Each row is a point on a landscape with many valleys, with its height.
A ball rolls from a point to whichever of its 2 nearest points has the largest drop for the distance, and stops where none of them is lower. Distance is the straight distance between rows; heights are no part of it.
mebof height 357: [102  66 157 115 153 128 117 116 140  90 123 113 150 127 155 165 159 129
  79  83 150 120 100 101 126 166 140 128 138 126 153  94 175 118 149 154]
Vog height 463: [103 139 108  83 122 151 144 106 162 118  98 176 109 112  77 114 165 143
 194 163  84 128 177 108 103 142 162 125 110 193 117 134 102 123 115 112]
muge height 521: [ 91  82 151 134 163 137 110 151 164  79 192  91 159 139 201 127  83 130
 118  91 109 112  90 136 157 124 104 120 127 110 114 105 143 162 128 136]
roror height 477: [ 52 104 124 120 133 161  95 114 191  58 197 138 117 120 153 155  91  97
 168 142  82 110  96 103 152 144 127 107 138 167 107 103 130 164  99 130]
doz height 324: [125  79 134 105 137 128 106 132 125 120  86 120 130 120 115 161 165 129
  69 106 178 127 117 114 127 180 139 147 111 115 160  88 177 102 160 129]
gobo height 458: [125 172 169 185  78  60 138 145 125 123 174 106 138 116 145 104  89 112
 131 103 101 144 161 154 129  63  95 115 115 149 101 184 145 133 108 136]
Rin height 295: [159 100 158 132 161 128 163 146 131 127  99 112 157 137 159 122 137 195
  76 128 162 102  92 145 110 115 123 112 145 119 134 111 145 154 150 182]
lut height 524: [ 82 165 104 135  89 124  96  96 146 103 164 131 113  88 110 130 110  77
 182 135  59 148 159 119 114 122 142 139 142 158 121 152 105 149  70  83]
komuv height 701: [158 196 155 183  89  39 163 144 113 124 164  74 141 114 192 116  71  92
  62  86 151 136 154 179 148  67 106 116 133  86 112 160 136 121 119 159]
tepa height 470: [108 131 167 172 117  42 146 133 135  87 189 107 147 140 163 138 107  91
 101  74 144 136 158 142 133  81 101  84 107 132 107 148 165 123 151 169]
valet height 469: [161 107  89 149 144 187 107 107  58 158  87 160  68 156 126 126 138 194
 165 141 140 116  90 130 159 145 112 153 120 106 167 118  44 140 122  64]
sosef height 586: [ 86 116 126 129 138 170  89 129 134 124 155  98 140 126 107  80 119 152
 144 143 150 137 134 135 123 122 129 149 154 108 129 104  70 141 107 146]
pofo height 454: [105 105 113  54 156 176 100 106 174  99 161 121 169 117 156 149  90  98
 143  95  85 149 111 106 153 166 151 149 159 103 142  98  96 130 132  83]
zef height 149: [ 84  98 184 131 153 157 129  97 151 101  77 166 115 100 102 157 180 174
 157 132  93 100 133  89  70 169 177 124 127 189 143 121 175 120 124 144]
Sofo height 545: [116 176  48  81 108 183 107  84 157 112 117 148  92  78  62 131 167  61
 164 177 120 125 131 127 108 176 168 141 136 175  84 139  91 114  73  91]
kel height 519: [158 124 143 188  83  64 137 132  84 134 133 133 118 143  97  97 138 123
  90 105 197 157 169 169 136 117 108 154 101 136 143 139 136  98 147 115]
govu height 568: [120 172  51 106  87 158  81  94 122 138 121 126 103  71  84 129 154  58
 162 153 140 144 135 140 119 165 163 166 122 153 117 145 109 112  71  67]
kabop height 364: [119 149 246 198 121  71 191 150  83 125 149 105 106 177 134 150 144  96
  83 110 142  78 137 177 120  62 130 125 102 147  61 162 195 133 153 173]
Zes height 553: [106 102  83 110 119  94 114 123 162 100 193 102 151 111 129 122 101 115
  98 110 155 156 157 139 147 144 113 125 146 105 133  96  89 105 135 148]
Geg height 500: [100 174 210 196  91  37 142 117 116 137 162 127  95 117 144 116  99  79
 149  77  68 131 167 141 109  69 112 128  98 147  98 192 173 133 119 128]
Nunon height 255: [131 131 102 121  94  36 138 121 175 118 178 130 146 116 148 101  93 107
 154  98 118 186 180 150 124 110 110 106 140 125 122 148 114  96 135 132]
Kedub height 334: [ 82 136 137 146  96  61 115  98 178  97 177 146 122 105 136 129 105  72
 161  96  62 163 189 119 111 110 136 110 108 168 123 163 154 129 117 103]
pavi height 378: [142  97  60  86 140 156 104 138 149 146  82 134 116 107 113 135 164 143
 131 138 214 112 135 118 127 187 127 122 113 111 140  98 148  55 152 135]
rir height 408: [ 87  93 213 142 149  97 136 142 120 102 145 120 125 153 151 162 131 107
 116  83  96 115 121 132 103 121 132 132 113 123 133 119 199 155 139 128]
Venan height 518: [ 89 115 153 104 154 148 109 144 171  99 184 129 144 136 158  99 101 153
 158 122  69 124 137 146 113 110 109 151 157 144  96 124 112 167 102 132]
zabik height 196: [179 110 109 166 119 148 152 158  85 154  68 163 111 146 104 131 147 191
 132 169 151 112 107 109 124 117 112 110  95 134 146 134 138 120 156 133]
bim height 449: [146 107 149 141 121  76 156 138 127 125 110 174 112 151  96 127 145 133
 144  93 116 146 173 144  98 103 131 126  97 169 129 150 168 133 174 127]
zupo height 567: [133 131 126 134 122 136 122 127 123 152 166 126 127 152 105  64 124 168
 166 159 141 134 140 156 136 113 123 146 159 136 123 132  40 118 105 140]
Tidu height 297: [133 146  91  61 147 235 110  85 142 153  75 136  98  99 116 115 147 160
 164 176 141 107  79 110 122 195 160 160 140 107 140  90  50 121  96 113]
Bovot height 165: [145 102 210 151 154  90 190 144 102 118 105 121 126 168 155 171 157 111
  73 103 144 103 110 149 108 120 124 127 125 122 128 111 212 148 169 151]
Ropi height 571: [131 121  92 129 107  56 133 136 164 111 178 101 160 129 138 116 127 126
  89  97 183 163 164 152 145 113 108 105 135 126 128 116 124 104 152 175]
giv height 432: [ 93  90 205 134 160  92 150 145 150  85 156 113 136 160 164 125 144 136
 130  77 109 106 140 163 101 102 112 139 134 151 103 127 177 153 147 156]
makif height 599: [164  97 179 110 168 116 143 132 136  99 125  94 164 159 201 183 129 119
  48  88 133  97  83 124 135 138 114 113 147  91 130  89 213 158 161 163]
potif height 593: [152 122 123 142 123  63 165 134 142  99 155 108 168 147 138 128 141 137
  63 110 199 124 151 177 141 100  97 105 137 135 101 115 152 136 176 204]
zabi height 252: [191 104 139 174 129 142 179 157  84 144  71 147 116 161 126 150 135 166
  72 148 179 105 103 140 144 119 110 127 106 120 153 119 167 138 164 131]
geba height 341: [171  82 113 102 144 130 142 134  97 136  88 148 122 138 128 115 133 146
 117  97 160 137 126 154 144 152 125 182 114 104 164  96 108 119 154  78]
kaloz height 533: [113 184 180 185  79  58 138 118 107 139 150 115  96 106 160 114  76  65
 123  86  57 155 165 147 107  95 140 151 123 117 147 181 162 135  98 101]
pulo height 439: [ 95  95 137  71 168 152 170 107 186 105 102 147 125 123 124  97 131 165
 164 150  97 128 152 124  93 139 143 124 152 155 116  93  82 120 131 143]
rofu height 308: [142 123 192 144 149  74 177 146 111 134 120 169 108 161  94  99 139 184
 165 101  90  96 170 154  96  66 106 127  94 192  99 174 177 163 146 129]
Fevos height 337: [ 95 108  76  94 131 180  90  93 177 105 121 138 153 108 154 184 126 120
 132 154  88 119  91  57 130 190 157 103 153 128 129  96 145 123 122 133]
kiga height 356: [168  96  75  78 139 153 123 119 152 177  76 129 123 126 129 118 147 172
 105 151 201 124 106 103 126 176 101 103 125 101 142  86 110  82 161 163]
gep height 627: [173 127 150 124 158  97 180 171  99 116 128  96 165 159 189 177 110 104
  48  99 135 114  96 146 155 106 113 110 140  97 124 115 184 170 167 154]
voti height 358: [125 137 130 139 135 142 135 149 130 140 125 129 142 139 118 103 137 176
 148 171 116 123 128 127 117 103 126 121 129 151 123 142 119 144 133 151]
zuvi height 663: [167 150  58 119  86 111 120 106 119 160 117 150 100 123  87  77 144 131
 173 143 192 146 170 146 154 132 102 122  98 132 132 134  59  63 131 108]
Bufe height 400: [144 108  55  95 119 167 101 120 129 152  64 142  91 103  90 133 167 128
 165 162 191 117 123 137 132 173 135 139 102 135 143 120 120  76 126  95]
Fom height 301: [103 135 105 133 104  76 105 100 162 102 162 135 134 107 142 142 107  82
 150 110 123 171 164 109 127 110 122 100 125 149 143 161 138 114 132 121]
rek height 278: [108 128 188 153 145 154 116 161 111 139 130 116 140 129 172 186 137 130
 110 136  71  98  76  84 108 123 143 115 116 110 122 128 191 157 124 130]
Gebi height 284: [192 117  86 107 148 191 127 120 103 164  55 149  96 136 138 135 146 211
 135 160 182 108  77 120 151 164 112 112 117 100 171 116 110 112 143 112]
Divi height 367: [127 161  65  76 125 151 112 108 135 158 126 140 127 136 100  93 122 116
 179 181 145 154 149 139 142 139 117 131 154  93 117 118  31 106 111 121]
Rem height 444: [116 154 164 176 133  95 150 175 107 124 163 106 143 147 192 145  89  98
 121 111  88 124 118 162 132  66  96 108 111 125  74 166 166 150  90 143]
Begag height 385: [ 73  94 200 155 140 110 128 127 128  93 136 133 123 136 111 151 143 110
 151  95  82 107 155 124  92 115 149 133 112 170 120 139 181 143 133 121]
kenun height 610: [149 121  64  87 112 109 105 114 136 137 136 128 136 101 128 136 113  72
 145 101 122 193 148 132 150 142 141 137 138 109 148 126 101 109 106  74]
ripiv height 215: [144 122 188 136 144 155 127 152  76 163  86 139 128 136 153 165 142 159
 105 138  87  97  94  95 100 143 150 145 126  99 164 126 185 157 131 112]
vug height 199: [114 173  58  94 114 156  93 107 149 123 162 111 132 108 127 142  95  69
 144 157  95 165 112  97 155 134 135 104 156  92 124 145  86 144  84  98]
Vuru height 290: [ 80 128 157 179 112 136 106 141 123 114 152  99 144 117 102 146 147 121
 101 158 140 115 118  99 102 109 135 105 104 142 114 128 176 135 122 164]
disat height 445: [145 101 125 146 140 190 115 138  73 156  77 131 110 127 119 120 136 179
 143 117 151 113  79 122 156 150 130 169 123 104 176  97  75 139 117  93]
nitog height 244: [183 127  95 148 121 177 138 134  96 168  48 172  91 133 112 147 157 182
 157 184 137 113  94 102 151 139 124 103 104 129 161 135 112 135 133  94]
Kelem height 186: [127 146  77  94 129 188  79 128 116 147 128  91 147 104 121 164 109 101
 101 130 112 134  90  75 163 163 142 115 155  74 142 118 113 139  95 110]
gid height 424: [137 101 163 144 137 114 162 131 130 133  73 180  92 146  91 108 158 184
 160 126 126 102 149 125  99 119 115 130  96 180 127 125 164 137 166 125]
Tedaz height 135: [150 100 168  95 171 171 124 130 137 133  88  99 180 113 178 152 117 161
  86 107 130 112  64 103 132 151 147 142 157  86 160 102 145 146 142 129]
robi height 653: [170 135 157 164 138  76 185 182 101 119 137  92 149 156 185 172  88  96
  70 113 139 108 117 150 134  63 103  93 122 111  89 138 210 152 141 178]
vusos height 552: [103 183  69 138  72 141  94  80 151 106 152 114 111  52 106 120 130  38
 154 139 103 164 150 122 129 159 153 134 140 135 127 153  92 130  64  87]
maza height 676: [176 154 100 161  71  72 121 125 110 156 148 136 120 120 103  74 113 126
 131 105 169 167 181 178 134 113 108 146 123 124 161 156  79  86 116 125]
gar height 254: [180 132 195 168 125  72 186 143  89 133 130 166 104 186  95  89 133 154
 139 100 134 108 173 178 115  81 103 156 111 170 116 153 155 152 150 122]
Mok height 359: [121 119  66  23 168 166 106  87 172 127 145 115 151 118 135 125  90  81
 124 122 135 155 142 115 174 174 121 141 168  72 128  85  39  86 129 103]
vezap height 338: [ 98 144 178 173 151 137 113 154 132 120 170 124 119 153 207 200 115  99
 117 121  71  77  74  97 133 105 118  94 110 117  92 122 220 171 123 145]
rase height 33: [ 76 106 205 171 138 108 130 114 128  99 110 117 132 145 120 140 187 160
 112 117 139 114 125 104  73 126 149 109 116 144 124 124 201 114 158 165]
pok height 488: [101 124 155 136 159 126 119 171 132 109 176 100 155 141 185 126 102 134
 136 108  97 120 116 150 129  86 104 121 135 119  89 132 144 163 107 139]
guged height 502: [ 79 125 127  97 134 150 105 111 138 109 159 138 127 108 114 148 111  84
 169 109  48 140 145 125 125 145 174 139 144 145 134 125 111 169  84  78]
defas height 452: [ 74  97 146 127 134 190  91 111 174  83 172 106 136 118 160 167 114 108
 141 123  72 100  88  83 144 164 141 137 133 126 118  96 145 157 105 106]
besi height 207: [122 110 145  70 157 217  98 121 134 126  99  98 166  97 147 151 131 155
 115 107 100 114  69  82 136 173 155 159 153  89 167  92 120 140 118 114]
Vov height 102: [126 111 201 148 128 102 152 143 108 122 100 140 109 147 112 159 173 125
  96 116 141 123 133 127  97 128 142 120 116 136 131 129 204 119 163 143]
Filed height 267: [148 134  78 100 139 183  73 130  95 151 105  89 145  93 108 158 114 109
  70  96 159 130  90  94 181 169 132 135 131  72 159 112 126 101 122 113]
Kimum height 429: [ 82  80 128  63 170 150 132  90 194  86 114 146 144 114 150 145 121 146
 172 115  91 145 148 103 101 166 161 128 160 168 127  86 117 110 134 135]
libor height 475: [135 146 175 176 109  66 167 143 104 138 126 144 128 159 100 117 159 120
 125 122 140 134 167 131 109  84 118 112 106 168 112 166 178 125 173 147]
Pep height 563: [149 171 148 149  91  58 120 127  95 143 135 114 118 104 164 110  81  85
 120  70  80 167 150 144 127 108 132 146 144  93 171 164 128 140  91  90]
tagat height 313: [ 98 154 217 198 113  78 144 156 102 135 165 106  91 146 135 142 130  82
  92 113 116 117 144 145 115  76 130 144  80 126  93 159 181 127 148 139]
tezuv height 405: [117 171 120 187  97 102 123 144 113 124 170 102 141 134 119 114 103 107
 112 140 135 153 142 128 138  81 108 109 132 128 107 170 131 136 119 143]
leduz height 487: [118 177  55 138 102 174  84 117 127 140 127 124 126 100  89 136 150  89
 124 199 119 143 115  94 140 129 136 102 138 123 119 149 108 123 101 140]
Bezir height 355: [127 138  98 106 130 194 119 106 128 145 108 158  88 129  79  87 141 170
 193 184 125 121 116 130 128 149 131 150 131 149 131 123  37 131  98 110]
fited height 418: [137 178 162 181 130 107 150 170  85 160 117 142 119 152 106 122 138 142
 141 164  83 111 130 125 120  85 121 116  99 161 119 160 153 166 110 139]
Kup height 591: [130 131 105 119 100  76 117 112 121 133 128 121 120  87 154 121 108  75
 142  71 111 191 174 137 135 138 140 148 128  96 171 154 120 119 112  69]
Lukol height 227: [173 117 173 117 157 150 159 151 105 137  94  93 173 151 191 146 113 182
  59 109 136  92  63 138 132 121 119 126 155  85 145 105 157 155 152 162]
mab height 422: [109 158 135 155  96 150 134 125 126 140  84 145 135 119  79 130 186 169
 131 194 124 110 120  83 111 122 133  98  94 175 123 158 169 123 134 158]
tuk height 262: [137 152  59  61 125 203  86 120 122 158  91 119 132 105 115 152 128 110
 130 167 150 151  78 108 147 168 137 123 158  90 147 113  85 116 115 103]
vudot height 361: [ 69 115 186 163 122  67 127 110 152  96 181 138 123 144 123 134 115  98
 180  81  66 131 173 131  99  90 129 120 111 172 100 166 170 139 128 109]
fabe height 465: [123 101 162 164 139  91 131 151 116 120 158 122 143 139 137 105 129 127
 125 109 130 133 148 164 117  99 131 161 138 133 124 139 140 131 126 128]
vovo height 403: [ 75  99 132 126 148 102 116 102 144  92 117 152 124 131 115 158 140 113
 156 117  89 133 175 108  98 134 169 122 119 181 130 133 176 124 143 112]
Pil height 453: [ 99 151 108 179  87  66 121 129 150  99 201 107 134 113 141 126  98  87
 102 113 154 150 147 125 149  97  99  85 112 128 108 145 142 120 124 173]
Depel height 471: [ 89 117  89  41 160 171 105  83 183  95 154 142 135 109 138 121  86  87
 169 140  71 152 135 102 136 165 149 151 175 117 117 102  65 128 103  93]
defu height 430: [139 111 136 144 130 106 127 152 104 136 152  90 156 139 129 106 112 112
  93  89 153 151 129 149 154 118 118 146 133  95 150 132 115 143 119 128]
baren height 263: [119 138  98  77 153 231 102 108 132 135  84 116 134  89 124 138 145 160
 131 157 120 101  63  85 116 190 169 143 153 114 162 101  94 135  97 115]
Tarok height 396: [142 107 153 133 154 124 178 151 127 132 101 155 120 153 120  96 129 216
 152 130 111 103 133 151  95 107 125 134 126 166 128 137 125 163 143 148]
Fiv height 362: [106 136  82 108 115 200 105 101 166 120 104 141 144  97 119 166 162 135
 146 194  89 114  98  70 102 178 155 106 149 137 109 113 153 135 102 144]
vusu height 437: [126 172 184 181  93  13 175 131 115 105 167 105 122 146 167 134 109  72
 101  88 137 129 151 164 122  51 104 100 114 141  83 165 193 134 158 157]
biza height 489: [161 113 113 141 140 159 126 126 102 159  96 184  89 153 122  99 141 186
 169 138 131 110 125 145 139 132 120 149 131 140 146 132  70 135 135  82]
Tomo height 328: [160 109  92  94 139 146  99 135 115 151 111  86 156 113 124 158 131 121
  54  64 195 145 105 122 169 166 113 151 131  69 160  93 132 106 145 125]
nuri height 438: [132 137  61  75 112 145 140  97 157 150 108 160  96 115  75  96 170 148
 184 186 202 117 149 127 127 152 105 119  94 164 101 107  69  44 152 145]
mebup height 340: [152  85 118 127 151 141 175 129 146 142  94 114 138 130 125  93 151 204
  93 138 198 100  98 135 117 138 115 111 142 131 144  99 117 115 167 194]
Livab height 543: [121 146 147 124 133 133 124 140 140 123 184 114 162 146 134  66  98 151
 169 140  95 128 129 151 135 105 110 134 158 132 103 134  71 142 104 146]
Masez height 399: [115 153 243 178 127  44 185 124 120 102 153 109  87 180 171 165 133  74
 107  80 126 105 144 154 121  60 107 103 105 147  62 161 204 138 176 154]
nukiz height 410: [140 127 111 141 146 177 126 149  96 151 110 115 136 146 116 102 122 177
 109 143 171 109  86 130 140 126 125 136 139 106 147 109  79 143 123 135]
Gizuz height 467: [118 161  84  92 109 184 136  87 162 131  82 164 105  95  61 114 181 137
 191 199 124 106 134  97 105 163 145 127 112 188 100 131  86 102 114 125]
zego height 630: [179 128  49  76 116  91 101 127 121 158 106 129 114 115 124 120 123 100
 140 102 180 181 148 156 168 156 125 140 129  88 164 125  98  78 129  92]
Lal height 279: [122 148  56  69 130 134 111 114 156 118 165 118 145 121 140 121  87 107
 141 130 117 171 134 120 166 136 107 108 163  82 135 120  74 134 117 115]
bemi height 659: [197 147 127 177  78  49 142 137  86 137 174 121 124 155 119  73 107 138
 105  81 184 140 187 203 150  97 104 147 148 122 147 149  86 110 112 136]
pame height 495: [174 164 163 207 117 103 180 175  51 148 110 139 107 164 101 136 122 147
  85 158 162 115 128 156 132  82 123 121  87 144 126 154 159 134 153 132]
kefe height 514: [156 186 193 203  98  65 186 155  70 142 107 135 115 149 103 118 124 123
  99 124 142 109 153 142 125  52 116 118  74 154 106 176 176 124 153 137]
Kef height 457: [103  98 180 140 131  89 151 148 138 103 169 131 146 153 140  80 127 157
 142  88 112 117 162 172 108  84 103 146 149 168  85 143 133 143 134 159]
bila height 225: [166 126 117 123 145 178 112 146  71 163  71 119 139 131 117 156 144 136
  96 131 145 122  89  84 146 150 141 145 125  75 178 120 141 127 138  89]
koru height 390: [101 153 128 135 126 187 130 113 163 129  96 144 146  98 106 122 175 173
 151 191  98 112 103  76  94 147 150  94 126 173 120 140 151 149 124 162]
pef height 456: [115 169  87 152 101 177 107 118 119 143 103 140 129 111  71 142 178 116
 136 204 132 110 110  84 122 135 154 119 115 165 116 148 146 117 100 136]
Subal height 486: [112 135 104  58 144 167 114  96 162 116 147 158 127 116 132 124 110 104
 195 128  57 155 161 128 115 142 157 148 157 138 129 124  80 161  97  68]
bopo height 363: [104 166 201 163 132  95 143 171 117 142 139 156 120 146 103 108 149 147
 149 119  74 103 149 142 101  63 117 113  93 176  83 181 180 160 131 141]
Refo height 208: [144 135  98  91 110  85 147 112 181 126 172 150 158 130 124  82 104 122
 162 138 110 168 182 152 131 101 101 107 149 140 118 149  73 110 134 138]
zem height 373: [128 105 123  93 149 163 136 129 147 132 116 123 127 118 133  88 127 184
 110 159 153 115  99 115 114 149 132 115 153 109 148 102  92 126 141 167]
Nogib height 640: [174 123 134 156 116  64 153 150 119 125 178  99 168 158 138  82 109 138
  78  86 180 143 170 200 145  94 109 148 140 115 123 123 113 130 127 170]
Tona height 383: [175 114 105 112 147  99 127 153 103 146 143  88 158 137 128 138 102 120
  37  76 177 147 131 163 169 130 113 151 133  85 148 104 132 127 145 125]
pasem height 683: [155 156  83 133  66  95 101  96 130 147 127 143 106 100 101  86 122  96
 163 114 142 180 168 155 136 136 123 143 126 122 162 157  84  92 101  92]
vibus height 322: [193 113  63  81 147 169 129 138 102 186  67 116 130 133 133 134 127 177
  86 143 188 120  87 119 169 160 114 121 137  75 165 100  83 100 158 133]
Nevaz height 451: [ 92 141 125  80 144 144 132 101 192 109 120 168 140 117 105  97 137 144
 196 172  77 128 167 109 103 136 140 105 141 190  87 125  87 123 133 153]
kov height 188: [ 92  95 164 148 140 157 115 122 131 127  98 139 124 111 115 137 158 160
 128 147 128  94 116  92  94 162 164 141 123 150 154 120 157 136 121 135]
vuruf height 329: [104 104  84  61 153 171 101 103 171 129 156 103 160 114 151 142  81 123
 120 142 130 146 120 104 150 168 108 116 168  85 134  97  73 116 143 145]
vepo height 501: [ 78 109 102 113 116 149 103 106 200  64 201 128 135 122 145 112  76  95
 164 146 109 131 127 131 161 137 110 109 145 129 108 107  94 137 120 145]
Lebon height 548: [101  86 179 101 182 163 134 143 160  95 152 105 165 125 199 137 102 164
 124 104  93 100  70 126 119 131 113 117 145 107 113 103 149 163 122 152]
Fepan height 283: [154 105 161 136 136 143 122 158  86 144  98 113 128 119 129 170 145 106
  83 105 146 129 102  99 132 158 165 147 120  94 168 109 177 118 160 108]
bezo height 525: [158 101 111 108 143 212 121  94 111 138  50 167  77  91 115 135 165 192
 170 140 134  99 106 106 114 189 145 159 125 144 167 106  96 110 118  77]
kep height 492: [119 130 150 176  94  79 121 142  97 135 150 136 114 131  98  89 136 125
 128 113 137 149 169 144 118 109 128 161 109 157 139 161 112 119 119 117]
sukil height 326: [107 144  89  69 140 212 102  83 131 135 104 144  78 116  87  98 144 120
 182 170 154 125 111 133 136 179 154 186 148 144 121  91  19 130  83 100]
koza height 417: [ 83  86 118  89 148 134 118 110 167  75 139 148 133 123 146 173 123 102
 163  98  83 152 149  91 110 156 157 118 141 155 128 102 155 122 135 108]
kaz height 520: [112 173  48 104 116 204  84  84 132 108 130 113 115  91  66 135 150  74
 135 199 128 130 106 111 131 175 145 133 151 133  95 116  97 129  70 122]
pumi height 374: [150 107 106  96 135 135 116 129 105 154 124 132 131 149 112  91 113 138
 140 119 136 150 142 152 134 141 134 161 136 116 155 120  78 128 138  94]
piv height 100: [ 74 108 210 178 140 128 136  93 119 102  94 151 125 135  94 157 203 153
 142 133  94  89 125  83  73 132 156 119  94 187 118 137 188 134 139 150]
Sov height 346: [100 165 160 197 104 103 126 163 107 128 159  95 139 134 125 151 116 108
  99 150 105 134 117 105 123  79 136  96  94 137  92 163 166 143 123 161]
nimu height 391: [138 169  70 118 112 159 103 119 106 158 128 140 103 132  82  87 137 129
 177 181 135 145 127 131 140 126 145 123 131 129 132 143  51 126 100 102]
Karud height 339: [128 147  47  43 135 156 111  96 164 140 107 148 124 108 109 121 124  87
 169 172 131 159 139 117 127 159 144 115 161 110 128 109  73  76 125 109]
Vuv height 261: [171 147  74 106 114  94 138 137 136 158 151 131 152 154 126  78 114 145
 141 150 148 164 161 161 136  92 103 107 152 120 119 132  67 103 143 153]
Mera height 157: [180 110 147 139 137 172 138 140  96 166  71 149 118 136 138 150 158 174
 107 149 138 102  84 103 107 169 141 136 128 107 172 116 162 140 133 122]
novon height 68: [126 162  87 134 121 144 103 138 104 150 136 101 147 115 128 142 102  97
 116 149 102 158 105 108 161 135 132 111 135  85 148 153 120 143  99 109]
fozap height 300: [176 105 127 137 144 105 146 152  98 151 100 155 124 163 126 131 141 158
 106 126 160 134 129 146 128 130 127 145 127 113 162 117 147 133 159 122]
padas height 388: [ 97  84 130 111 155 130 104 132 128 107 131 109 154 129 135 124 135 127
  99 108 131 144 108 119 128 156 149 159 152 110 150  99 120 121 136 121]
dat height 648: [206 133  44 122 115  79 117 112 118 169  94 160  89 137 120 108 144 130
 153 117 190 161 161 173 151 141  92 126 100 103 142 134  78  73 139  85]
Kor height 423: [104 109 134 108 152 154 100 140 153 108 149 101 163 117 158 159 102 116
 118 117  90 122  98  99 148 144 135 145 142 116 151  96 136 160 126 104]
gizog height 312: [147 145  75 103 139 133 136 150 145 151 117 135 146 145 123 116 116 148
 132 164 137 143 129 130 131 114 116  99 149 109 130 132  91 133 134 148]
Kibop height 573: [125  83 204 113 171 147 134 128 149 102 132  99 167 145 211 181 114 152
  95  79  98  75  50 116 116 151 114 110 151 100 128  93 199 161 146 168]
met height 394: [103 139 205 182 141 111 131 181 104 129 163  90 119 152 182 172 115 106
  99 121  89  88  93 133 126  72 116 107 101 114  62 151 193 155 117 146]
guk height 455: [123 149  53  65 112 188 122  87 178 136  95 164 114  99  76 109 171 108
 194 207 168 120 130 117 122 169 135 122 119 163  90 108  77  60 117 144]
rumit height 620: [178 118 113 137 138  82 165 146 118 116 156  93 170 152 163 117 104 131
  36  92 190 112 153 199 164  87 103 135 141  95 107 104 126 157 140 174]
katu height 508: [130  92 129 119 143 165 121 122 116 142  83 172  97 119 100 113 147 179
 158 128 121 111 132 121 109 157 144 176 112 142 155 116 119 127 132  83]
Kiv height 461: [161 140 184 191 135 123 178 170  63 160 100 160  89 163 108 131 139 172
 119 156 118  98 113 118 118  95 120 137  93 151 132 150 156 151 136 126]
fuv height 527: [ 85 133  86 131 109 104 101 117 202  89 221 117 137 112 148 114  59  88
 122 111 130 146 131 123 171 133  91  97 141 109 132 115  89 117 125 135]
Zates height 307: [114 138  67  48 133 191  92  93 163 126 119 139 149  95 127 164 134  93
 137 157 110 135 100  96 137 180 150 118 165 108 120 107 105 112 126 109]
malum height 253: [135 150 193 183 112  84 137 170  65 160 138 112  90 142 137 128 113  91
 102 118 104 135 140 156 115  88 142 159  89 105 138 157 146 140 117 111]
tuzu height 236: [ 89 121 139 167 109 152 109 143 107 135 123 116 129 125  91 115 163 136
 118 155 143 116 118 106 120 137 142 159 115 131 138 126 133 119 117 129]
Boma height 677: [147 159 146 192 106  51 167 159 100 124 169  85 126 134 188 166  69  73
  60  99 155 116 132 155 145  61 109  86 110  97  84 156 180 136 122 155]
Boto height 185: [175 129 186 172 110  66 170 153  64 155 136 140  92 157 126 106 106 123
 114 101 126 125 161 189 130  90 122 161 118 111 136 159 141 141 133 116]
Gak height 421: [161 117  61 111 107 137 126 117 153 149  70 168  96 120  78 125 164 154
 168 167 206 117 149 125 133 163 106 108  89 162 119 129 120  68 157 126]

Where does a ball stop that starts at each point below?
vepo -> Mera
dat -> rase
katu -> Tedaz
Gizuz -> zabik
Pil -> rase
govu -> novon
kefe -> Refo
vusos -> Mera

Call two points neighbours if one is among the 2 nearest of the other. Go from one point of each pair to the other, from neighbour to neighbour, staying as low as possible. Name the highest point that can't be avoided.
Mera and Refo -> govu
Boto and Tedaz -> tepa
Tedaz and Begag -> fabe
Refo and zabik -> Gizuz
Begag and rase -> rir
novon and Tedaz -> nimu
